A landscape with many valleys, sampled at points; each row gives a point and its height.
A ball rolls from a point to the lowest of its 2 nearest points, and stops where none of them is lower. Distance is the straight distance between rows; heights are no part of it.
sudef: [ -6  41  14   7  34   3   5  -6  -4  18  -3  12  10   9  37 -11  -5  12
 -16 -23]  h=2.21
Zagu: [-11 -19   0   1  12  -6  19  16  -6  12  35 -16 -35  34 -17  12 -13  13
  -3 -30]  h=5.77
Lev: [ -5 -17  15   6  -1   2  -6  14 -12  43  14 -14  -8  -7  43   8  30 -20
   5  13]  h=6.06
visef: [-21  19   9   4 -25  -6  -3  23 -37 -11   3 -30  19   9  40 -15  10 -37
 -13 -20]  h=5.50
nepop: [ -1 -30 -22  46  10  39   6  10 -17  21  21  20 -15 -11  15  32   9   1
  -1   0]  h=5.69
Nado: [ 24 -25   7  12  17  -8   0  26  14  11  47  14   9  -3  -9   3 -20  64
  -9  -6]  h=7.67
numuk: [-37  -2  18 -27  50   2   0 -35 -31   1 -43  10 -19  23  -1 -19   8  -9
 -19   4]  h=2.93
zovo: [ -5  38 -16 -27 -14  -5  -2  22 -12  12 -39 -11  15  15  13 -28  -9  21
  -8  -4]  h=4.01
sutim: [ -7 -32  32   8  21   9 -18 -34  -2  12   5  19  30 -34 -15   5  18  -5
 -18  20]  h=2.08
Lubuk: [  5  26 -27   1  -8   1  20  16 -18  -2  13 -28 -12  29 -24  23   3  -7
 -20 -11]  h=4.68
telin: [  7  47 -28 -36  -4  21  16  33  23   6 -17  -2  20  10  15   3 -23  22
  11   6]  h=3.02
libo: [-30  34  16 -61 -12  14  21  -6  14 -15   9 -27  -6   4 -20   7  -2 -11
 -36 -10]  h=5.06
Motup: [-12 -11  33  -1 -11 -38  -9   2 -18 -17 -11 -18  25  17  -6  -3 -10 -20
  24 -12]  h=2.29
Zir: [ 16   6 -33  -1 -44  35  28 -18 -21 -17  -5 -25 -42  10  -6   2 -20  12
 -19  14]  h=3.78
rulod: [ -2   0   0 -28 -14   5   9 -12  11  20 -14 -16  10 -29   7 -16  32  14
  -3  28]  h=4.62
Sava: [ 18  -1  20  46  10 -11 -37   1  33   4  20  30 -50 -10  -3 -11  10  32
 -20 -32]  h=6.43
Tor: [-11  20 -14 -14   1 -13  20  -5  -5   4  13  10   6  16 -40  -3 -20  10
  16  10]  h=5.90
viz: [-24  51   3  -8 -34  22   4  30 -24 -24 -10 -24  20 -13  11 -11   9 -35
 -29 -11]  h=5.17
bufi: [ -1   7  -4  -8   3   2 -20  11  21  11 -14  -6  29 -25   5 -17  11  -7
  29  46]  h=4.10
Riv: [ 24  25  -3   6  36 -45 -10   1   7  16  21 -21   6  21  14 -35   3  18
  -1 -18]  h=4.50
Tem: [ -3  24 -18  15 -11 -17  -9   7 -24  -6  -3  20  38  10  10 -11 -10  -1
  -7  20]  h=5.02
bita: [-12  -6 -22 -26   2   3  -4  -3  17  -2  11  -6  -3  15 -27  49  -5  -9
 -35   8]  h=5.81
fefet: [-21  -5  11  16  37   3 -27 -38 -11   7 -36  -9  -7  20 -17 -27  -6   5
  -9  21]  h=3.66
Fegov: [-32  19  14 -34  15 -22 -12   4  25  14 -50  -8 -29  20  -5 -36  -1   6
  15  -8]  h=4.77
Lomak: [-15 -30   6   9   1  50 -13   6   6 -10 -14 -12 -20 -28  16   0   1  -9
  28  10]  h=2.56
luv: [ 12 -16  -7  30 -11 -25  -2 -31  35 -31  -7  -8  -3  -7 -15  -6  17 -22
  -4 -33]  h=8.66
boga: [ 14  -6   3  40 -22 -13 -16 -15  17  11  -1   5  31 -46 -26 -19  35   0
 -11  20]  h=0.65
bavim: [ 10  24 -23 -37  16  23  25   0  21  14 -45  13  24   5  22  15 -25   2
   6 -18]  h=2.14
Gide: [-15  29  -9 -15 -17  35  29  42 -20 -34 -11 -22  36 -11  26 -21  -8 -30
  -7  17]  h=4.83
Rudag: [ -6  14   5 -13 -38  30  42  10 -26 -11 -30   1  10  -7 -15 -20   1  -9
  -1  32]  h=4.26
foza: [ 34  -3 -14   8  20 -10 -12  11  11 -12  -3   8  -1  12  -5  40 -15  -5
  32 -16]  h=6.93
ses: [ 18 -32   2  25  38 -23 -31  19  21   2  20  30 -18   5   7   1 -18  38
   2  -5]  h=7.42
Furu: [ 15 -10  -2 -12 -26   9  -7  -8  24 -33  27  -7  -7 -26 -21   5   6  17
   5   4]  h=1.46
zuvu: [  2 -11  -4   2  26  10  25 -34 -29  -8  -4  27  28   8   9  15 -15 -19
 -12   6]  h=6.24
tepa: [ 18 -13 -18 -28 -29  -2  46   0  23 -13   8 -18   9 -21 -18   9   1   7
  21   7]  h=2.57
vofav: [-14  -8   8  -8 -46  29  31 -24  -6  -7 -16 -16  -4 -26 -36  -1  -5   0
  -5   1]  h=3.98
takol: [  2 -41 -16  20  21   9   2   7   9 -18  28  25   0  -9  15  24   0  -2
   8  21]  h=5.47
gitet: [ 27  16  17 -23 -21 -10 -44  24  -1 -10   1  11 -29 -15  -3  26   4 -22
  26  24]  h=7.46
Rizil: [ -2  25 -24  -3 -34  27  15  10 -26 -10  -2   9 -29  18 -15  15  -6   1
 -23  -6]  h=4.16
Sukim: [ -4  -7  24 -15  24 -49 -29   8   9  28  12   8 -26  24 -26 -11  -4  -8
  18  16]  h=6.32
vap: [ -9  35  -7 -32 -45  35  29  23 -13 -11 -11   1  17 -22  12 -34 -27  -5
 -15  42]  h=4.52
sevak: [  1 -68   6  14  -6  -6  -9 -25 -32  -1  -3   0   8   4  14   9 -22   8
  18   1]  h=1.43
mani: [-13  36  -5  -2  -6  38  28  10   6  30 -20   2  21 -12  13  16  20 -21
 -23  -3]  h=1.93
danev: [  3   9  19 -15  11 -24 -15   2   0 -49  20  23 -32  13  15   1 -20  -5
  34 -22]  h=7.26
Sopa: [-11 -31  37  19   0 -17 -11 -17 -17 -20  17  -7  33 -10 -15 -20  -1  -7
  13   2]  h=3.06
Bozu: [-13 -17  -7 -13  -7 -21 -10  12  -6  -2 -13 -30 -22  19 -22  -5  -1 -33
   8  19]  h=6.73
seta: [  6  25  12 -32   4 -22  -1   3 -15  12   0  28  -5  18  11  21 -16   1
   2 -10]  h=6.71
kivu: [  6  -4   4  28 -27 -12   8  14  14  -4  27  16  58 -38 -12 -23  14  19
  -6  21]  h=1.68
bos: [  2  -8  14  21   1 -30  -1  -3  14  16  20 -30  18   3  24 -22  22   1
   5 -31]  h=5.34
Tavis: [  1   8   1 -18 -16   1  27  16  -5  -1   9  30 -16   8 -24  23 -19  10
  44  15]  h=6.25
Tunud: [ 15 -11  16  32  -9  -2  -3   7  19  15   7  40 -32 -21   7   1   8  26
  18 -14]  h=6.11
fidok: [ 19 -50  25  43   1  -1 -19 -13   0   1  -2  19  29 -49  -8   3  23   5
   5  11]  h=1.57
Luvog: [ -3  -8  -9   2  32   8  -1  -8  -2   2  -2  10   9   7  -7  28  -4 -33
 -28  -7]  h=6.09
bubu: [ 31   5  -6  -2  19  24  34  -8 -34 -23  19  36  30 -19  19  15  -3   7
   5  16]  h=6.36
duva: [-36  26   5  -9 -25  29  21   3 -50  17 -60  12 -31 -11  -3 -10  15  -8
 -18 -21]  h=3.07
tikuv: [-16  13  -5   7  14  -6   6  15 -33  28   5 -22   1  13  34  -6   8 -27
 -17  -2]  h=5.80
Famo: [ -7 -16 -13  24 -22  -2  23   6  26  -4  28  10  21  -7 -20   6 -10  -3
  -9 -10]  h=8.14
mifo: [  8  -4  12  23  25 -36 -31  -1 -12   1  18 -17 -39  24 -23 -26  10   2
  -1   9]  h=6.72
Zazir: [ -1  -2  22  12  -1  -1  -4   9 -43 -20   0  -1   0  21 -22  -3 -31  -4
  49 -14]  h=0.90
lofal: [-10 -10  10  27  29   9 -35 -35   0  19 -16  -8   8   1  26 -27   7  27
  -7   1]  h=4.24
Selez: [ -5  22   2  11   2 -19 -12  19 -18 -17  22  38  20  16 -25   1 -20  -3
   5  31]  h=5.41
Fovas: [-16  15  -9 -34  -3   5  11 -12  40  -9  13 -19 -21  15  -4  26  10 -17
 -33 -17]  h=5.46
mep: [ 15  11  14 -34 -22  -8  20   8 -39  20   1  26 -20   8 -10  25   5   8
  12  15]  h=6.49
loles: [-46   5   7 -22  48   8   1 -12  -1  19 -53   9  26  13  19 -13 -11  -6
 -18   8]  h=2.13
bolu: [ -8  -4   4  -2  32  -5 -20 -29  56  26   3 -27 -31  12   5 -26  15  -1
 -40 -16]  h=7.09
Nade: [-13  24 -13  -1 -24  40  18   3 -25  33 -44  -5 -18 -18  -3  25  17  -6
 -16   6]  h=2.53
Dazi: [  5 -19   7   9 -11   2  11 -12  22  21   7 -21  18 -38  31 -32  28  29
  12  10]  h=4.94
zope: [ 19  -2   4  25   8 -15  39   6  11  -1  29  16  26  -8 -29  13   1  26
  15 -21]  h=8.01
zaka: [  7   9   2  20  12   1 -11 -25  37   1  11   3 -42   1 -15   0  23  16
 -33 -14]  h=6.77
gumab: [ 13  -4  11  19   9   5 -12   9  19  -7  19   2  58 -36 -28 -11  -6  23
  19  14]  h=2.46
vut: [ 18 -15 -19 -19 -39  17  11 -19   2 -32  11 -27 -49  12  17   7   6  20
 -35   1]  h=3.40
rerap: [ 19 -39  17  11 -10  11   9 -14 -53 -24   5   8   1   4  -5  -9 -26  25
  42  -3]  h=1.96
kudi: [-28  15  -2 -38  23  20  12   1   3  21 -61   7  37  -7  24 -13 -18  -1
  20   3]  h=1.28
Ketav: [ 22 -27 -13  16  11 -30  -5  -7   4  -5  21  25  13   3  28  -5  22   7
 -15  11]  h=5.18
von: [-19 -22 -24  25 -16   3  -4  14  30 -12  16  -9   4  17  16   3  -5 -23
   3 -20]  h=8.27
fopi: [ -9 -71   5  21  -3  20  -6 -12  -8   9 -12  -6 -11 -17  17  21   6 -11
  13  17]  h=1.97
lagu: [-31  -3  -3  -5 -23  27  15 -37  17 -23 -11 -34 -15 -27 -14 -15  15 -19
   7  -7]  h=3.62
Muvu: [-10  12 -12 -12   9  12  -6  13  44  -1   5 -20  51 -23 -17 -26   1   6
   9  16]  h=3.37
tezuz: [ -4 -20  16   2  34   2 -29 -18  -8  45  -2 -14   0 -16 -35   9  15   2
 -24  16]  h=2.84
por: [ 13   3 -25  16 -28  -5  -5  -3   6 -35   5 -31   8  13  13   2 -16 -18
 -21 -32]  h=8.41
lovil: [  2 -36  -2  27   3 -30   1  -2  10   5  25 -14 -35  15 -28  -6   4   1
   3  -2]  h=6.23
nabo: [ 10  18 -33 -25 -31   4  15  26   9 -16   6 -14  30  -3 -31  15 -15 -17
  15   5]  h=3.47
Muz: [ -5  14  -1  -2   9  20  22  -8  22  19   6  10  26 -14  22  18  10   7
 -22 -26]  h=1.22
balu: [-20 -22  -3   0   3 -22   4  -1   6  42  -2 -20 -15   5  -4   0  25 -23
   5  25]  h=6.35
tevi: [  1   4 -22  -6  28 -14  27   3 -19  25  27 -18 -32  29 -21  13  20   1
 -21  -9]  h=5.28
defuv: [ 14   5   7  14  23   3  11  11   5  15  11  30  34   0  -7   4 -14  62
   2 -13]  h=7.84
kez: [ 29  -7  -5  33 -13 -29 -27 -31  18 -49 -17  -6  16  18   7   2  -1 -13
 -23 -38]  h=8.54
pumos: [-12 -21   1  30  -6  14  -2  -7   0  32   7  28 -17   0  11   6  -1   8
 -23 -18]  h=5.88
Gimu: [ 47  -8 -11  14  42  19 -25   6 -11  -7   3  20  -6 -10  15  42   1 -17
  21   4]  h=6.74
gefil: [ 12 -23   1   4  31  -8 -32  17  35   7   7  46  -9  -1  10  30 -23 -11
  20  -7]  h=7.17
Mulo: [-37  35   3 -18   1   5   8   0 -18   7 -50  -1 -35  12   3 -29  17 -17
   6  -9]  h=3.76
vodud: [ 16 -32  16  21 -18 -22   8 -16  -8   5  11 -16   3 -29  30   3  36  11
  11 -17]  h=5.22
befu: [ 21 -20  -5  22  26 -20 -42 -22 -17   4   3  16   2  27  19 -14  16  12
 -10   7]  h=4.79
mabif: [ -1  55 -17  -7 -26  -2   5 -12 -16  -1 -25  16  13  18   2 -35 -19   9
 -20  12]  h=4.59
ror: [  4   0  -2  -9 -12 -26 -43   1  23 -17  -6  -1 -24   1 -25  17  -3 -25
  15  14]  h=7.13
zesu: [-10 -11  11  10 -14  21  26  -8   4   0 -17 -27 -27 -14  11 -17   9 -10
  32  -7]  h=3.12
kem: [ 19 -15  -2 -11 -35   2 -19 -12  31 -44  23 -16 -57  -7 -13   9   6  13
 -15   4]  h=2.63
Mubav: [ 27  22   8 -22 -18   7 -27   5 -20 -38  -6  -1 -25   0  18   5  -9  -9
  43  -8]  h=7.54
zap: [ -6  25   3 -47 -14   3  -5  23  -1  -7  18 -43  16  -4 -30  24  -5 -16
 -12  -7]  h=4.41
zemub: [-13  23   8 -20  -8 -12 -10  22 -10 -20  -4  33 -18  38  21  11 -45 -14
  21 -17]  h=6.97
Tuko: [ 50   1 -20  16  21   7   1  26 -21 -18  21  18  31  -8  21  33   3  15
  18  19]  h=6.53
Fiva: [ -6  25  -9   7  47 -23 -21   9   8  20   2   6  27  29  26 -15 -13  11
  -1 -14]  h=3.30
puz: [ -6   9  22 -44  13 -39  -3   4  20  23  -1  -5 -44  28  -1 -17   1  -7
  17  -6]  h=5.65

For each start below, name the point where the ball stops.
von: Furu
Dazi: boga
Tunud: kudi
Sukim: Muz
Bozu: sevak
foza: Furu
Zagu: Furu
vap: sevak
danev: kudi
